Each scene shows the same named points in several views. A view is turned or mirrored, shifted and resized as a whole, has a little noise and may leave points out.
In the rows, zero is written as 128.

Scene 1
View 1
<83>: [145 111 160 154 111 117 137  99 135 142 124  99 115 117 132 144 144 122
 163 156 105 125 135 153 140 149 148 122  93 116 106 101 150 128 139 134
 136]
<169>: [140 129 134 126 127 129 130  94 120 146 120 139 149 102 122 139 154 149
 135 141 107 123 140 139 148 116 126 129 132 112 113 109 137 109 119 148
 130]
<209>: [147 122 134 127 137 131 142 101 104 147 140 154 175 104 111 148 162 156
 122 146 110 111 148 137 129  99 125 141 141 114 118 122 144 110  99 137
 130]
<180>: [150 119 137 126 127 127 138  94 111 145 127 140 151 107 125 143 156 151
 130 143 110 114 141 133 138 116 126 137 136 117 120 111 140 110 109 144
 128]
<143>: [110 170 114 117 140 147 126 107 112 146 114 150 186  68  77 131 165 158
 146 139 107 130 142 143 156  98 115 122 145  82  93 140 119 113 119 148
 136]
<128>: [152 111 138 122 124 123 134  90 113 149 125 140 144 115 134 139 153 153
 122 142 111 121 146 130 138 116 123 141 138 117 126 102 140 102 108 144
 124]
<118>: [169  90 160 140 111 115 138  89 122 145 128 111 117 134 157 147 143 133
 140 150 107 116 137 141 129 140 141 137 109 134 127  86 152 113 117 134
 124]
<49>: [135 130 139 128 111 124 122  95 133 147 109 113 124 106 125 131 151 136
 152 141 101 128 138 144 159 133 128 114 117 105 107  98 134 113 130 145
 130]
<18>: [157 103 156 138 106 115 131  90 133 145 120 102 103 124 152 140 141 130
 149 148 107 124 136 142 143 152 141 125 104 122 117  85 147 119 131 139
 129]
<182>: [147 123 129 109 118 126 126  87 116 150 115 133 135 110 133 130 154 152
 127 134 105 122 142 133 154 119 122 135 149 113 125  93 131 100 115 146
 121]
<117>: [152 110 147 151 140 124 156 104 102 142 155 150 180 112 115 159 159 150
 122 159 112 109 144 141 111 110 140 145 121 126 117 126 157 117  97 129
 135]
<107>: [145 126 144 140 129 128 141 102 118 143 130 131 154 106 111 149 155 142
 145 153 106 119 142 144 133 117 137 133 117 114 107 114 141 119 119 134
 134]
View 2
<209>: [163 116 102 117 104 122 123 139 108 128 130 109 139 149 121 106 128 101
 145 126 173 128 123  92 114 109 133 134 113 113 126  89  79 129  80 126
 127]
<118>: [129 151 152 103  76 129 147 129 132 144 140  84  74 104 130 127 100 114
 135 135 154 113 151 154 123 131 129 149 126 134 132  68  85  78 154 131
 145]
<182>: [137 124 114 111  86 119 158 155 123 143 122 113 105 115 131 122  96  99
 130 130 134 138 104 130 120  99 114 159 109 132 146 122  84 138 105 109
 136]
<128>: [149 135 136 110  86 117 152 145 107 148 129 108  98 113 124 114  97  89
 153 143 148 120 130 130 123  95 117 158 120 130 130 109  75 109 121  94
 126]
<18>: [109 152 142  99  72 130 154 128 152 144 138  89  72  87 133 131  95 123
 118 127 142 127 137 159 119 135 123 152 113 141 144  75 100  94 153 142
 152]
<180>: [148 126 110 113  93 123 134 140 118 135 131 105 116 128 128 116 115 110
 136 125 158 131 122 116 117 114 128 143 111 121 137  96  87 126  98 122
 134]
<117>: [170 123 115 116 109 123 106 127 110 124 137  97 134 159 119 102 139 103
 154 126 193 117 149  93 107 130 146 120 121 104 122  60  84 100 100 136
 133]
<49>: [118 134 106 106  92 134 139 128 152 141 136  97 107 111 130 127 114 120
 107 118 141 140 119 129 117 134 127 140 105 128 146  82 103 128 115 151
 151]
<143>: [136  95  43 124 115 130 123 146 144 126 125 122 164 148 133 109 135 115
  94 102 137 163  75  81 103 114 124 132  91 111 157 121 105 204  36 152
 145]
<169>: [136 128 101 112  96 128 130 144 132 134 130 105 120 124 128 118 112 111
 120 119 146 135 110 116 118 111 125 144 107 122 144  98  92 141  93 133
 140]
<107>: [139 130 105 113 100 131 122 124 140 133 133  97 117 137 122 119 127 122
 120 121 162 132 126 117 110 138 137 133 116 117 139  70  95 122 101 151
 147]
<83>: [101 148 125 103  83 144 129 119 168 135 138  83  84 100 135 137 109 138
  95 118 143 132 132 153 113 156 131 142 114 133 148  57 106 103 140 164
 163]
View 3
<182>: [134 122 131 129 171 128 144 106  71 161 140 126 120 100 121 128 104 149
 143 154 155 119  86 117 112 153 150 142 120 120  93 202 137  88 131 107
 159]
<118>: [ 96 125 128 143 167 151  95 103 108 122 162  94 114  95 142 143 159 157
 165 160 127 125  70 108 144 188 114 162 131 128  86 211 133 180 162 119
 180]
<180>: [139 131 114 141 168 137 156 105  80 141 117 104 116  99 137 139 117 135
 147 158 139 128  95 128 109 160 138 137 106 142 113 186 150 125 138 130
 130]
<83>: [102 121 108 138 185 141 144 154 113 128 129  87  67 109 159 153 101 125
 163 154 150 123  68 107 142 163  93 139 102 137  82 200 161 184 156 132
 156]
<49>: [103 118 113 133 191 134 146 148 103 133 130  97  76 111 148 146 100 126
 155 149 155 126  72 110 135 155 110 135  98 131  91 193 155 155 150 129
 152]
<107>: [128 139 102 140 175 140 161 134  94 128 106  88  96 101 159 156 111 122
 147 161 130 132  93 127 119 165 119 131  99 156 112 184 154 159 144 138
 129]
<143>: [182 151  88 134 190 105 252 165  61 161  47 112  78 109 135 141  23  83
 112 160 157 129 116 144  75 113 149  94  60 169 131 152 180  73  95 150
  71]
<209>: [160 146 106 146 160 132 177  99  74 140  95  98 139  89 141 145 124 124
 134 174 120 132 118 145  87 156 151 130 106 159 133 177 153 121 128 144
 116]
<169>: [133 128 118 134 178 132 161 125  83 147 116 108 100 102 133 135 100 131
 140 158 149 126  86 120 109 153 132 135 106 135 106 185 153 114 135 130
 137]
<18>: [ 79 107 133 135 181 147 105 135 110 130 169  97  89 105 147 140 130 157
 173 154 150 123  55  94 154 176 100 158 122 116  68 212 140 182 161 112
 189]
<117>: [162 156  99 151 160 144 159  97  94 116  91  74 143  81 161 160 159 120
 141 177  99 139 114 154  96 175 131 132 108 176 133 181 152 168 143 156
 118]
View 4
<18>: [114 135 148 143 110 132 157  54 126 134 143 138 139 134 134 117 129  88
  74 122  86 114 128  98 134 160  95 111  90 131 106 124 168 115 124 107
 146]
<118>: [110 134 149 136 112 138 163  49 130 140 136 144 135 138 130 121 124  88
  69 120  89 110 133  91 129 170  92 103  91 136 103 127 172 110 123 102
 142]
<180>: [ 99 140 128 146 123 123 124 115 118 133 128 139 115 129 137 117 119 102
 128 135 120 111 123 113 143 157 121 120 110 118 124 138 141 137 119 128
 153]
<49>: [108 141 143 146 114 125 115  71 142 120 139 118 136 148 114 132 128 109
  95 140 121 103 144 103 148 155 107 141  96 115 134 132 155 134 121 127
 151]
<169>: [102 142 139 145 118 122 112 106 129 129 133 128 123 132 132 121 122 111
 121 135 123 106 123 111 148 153 119 134 102 116 135 135 142 138 124 131
 154]
<128>: [106 139 131 145 118 126 135 107 110 139 139 140 121 123 146 116 115 102
 122 128 107 113 115 111 143 155 116 115 106 123 118 131 148 127 129 119
 146]
<117>: [ 84 117 116 138 120 155 123 132 122 148  87 168  82 144 119 125 110  96
 122 130 124 107 144 103 127 188 115 112 132 132 118 152 131 136 103 118
 142]
<143>: [ 95 150 126 153 122 103  55 155 137 114 137 103 122 139 116 130 120 136
 165 162 164  93 133 135 175 147 145 175 114  90 173 153 115 163 119 162
 163]
<107>: [ 97 132 128 143 114 133 111  99 135 129 113 133 115 144 115 128 122 100
 113 138 127 103 144 105 139 168 111 131 109 125 132 145 141 133 107 123
 155]
<182>: [103 147 140 144 116 108 132 105 109 129 160 124 135 119 158 111 121 110
 129 128 108 110 106 122 158 135 119 121  93 115 122 125 149 131 142 132
 150]
View 5
<182>: [163 132  94 143  93 127 137 103 123  95 105  97 126 128 142 118 143 167
 154  90 146 118 116 119 119 114 117 123 168 147 119 167 139 113 163 119
 107]
<143>: [185 137 117 130  35 151 108 122 147  66 104 104 198 146 109 110 129 196
 184  90 151 122  86 104 104 108 132  74 179 144 149 177 152 120 170  96
 118]
<107>: [138 145 104 156  56 137 129  89 137 115  96 112 120 145 148 112 124 143
 153 115 145 151 109 123 127 122 112 112 147 137 138 140 132 120 164 133
  96]
<209>: [146 124 109 134  70 155 126 114 128  97  95 131 143 142 142 115 148 136
 148 149 125 138  95 105 129 126 135 117 151 135 148 140 145 118 178 121
 118]
<128>: [146 127  94 144 107 135 145 102 113 102  98 120 112 127 149 121 146 137
 141 120 130 124 115 112 129 116 123 140 157 139 122 152 136 113 170 132
 112]
<169>: [154 133 102 143  78 132 133 100 123  93 100 104 130 135 140 115 135 153
 153 100 143 127 109 116 125 113 116 122 161 147 130 155 136 114 166 128
 106]
<83>: [138 156  88 196  68 107 148  62 125 131 102  83  86 138 170 113 102 145
 149  68 164 152 137 143 136 122  77 128 151 141 117 146 116 106 149 152
  79]
<49>: [155 143  98 173  72 124 141  86 130 111 106  99 109 138 153 116 119 156
 153  82 154 132 118 130 122 119  98 124 156 141 121 154 125 109 161 134
  93]
<18>: [133 146  81 179 102 103 160  65 107 130 104  92  65 127 174 116 125 137
 138  83 157 131 136 142 137 125  88 150 152 140 100 143 120 106 152 157
  87]
<180>: [161 125  97 135  98 136 139 108 113  93  99 110 120 129 140 122 154 150
 145 112 137 115 110 113 124 109 127 133 164 140 121 158 140 116 173 120
 115]
<117>: [127 131 114 146  57 164 125 100 133 123  90 138 133 151 152 114 137 114
 139 166 125 166  99 106 137 131 127 111 134 128 161 124 139 115 175 138
 107]

In a view up to two points have been moved. Name them for each view, in the order of its rows, or write -.
view 1 -> <49>
view 2 -> <128>
view 3 -> <83>, <143>
view 4 -> <18>
view 5 -> <182>, <180>
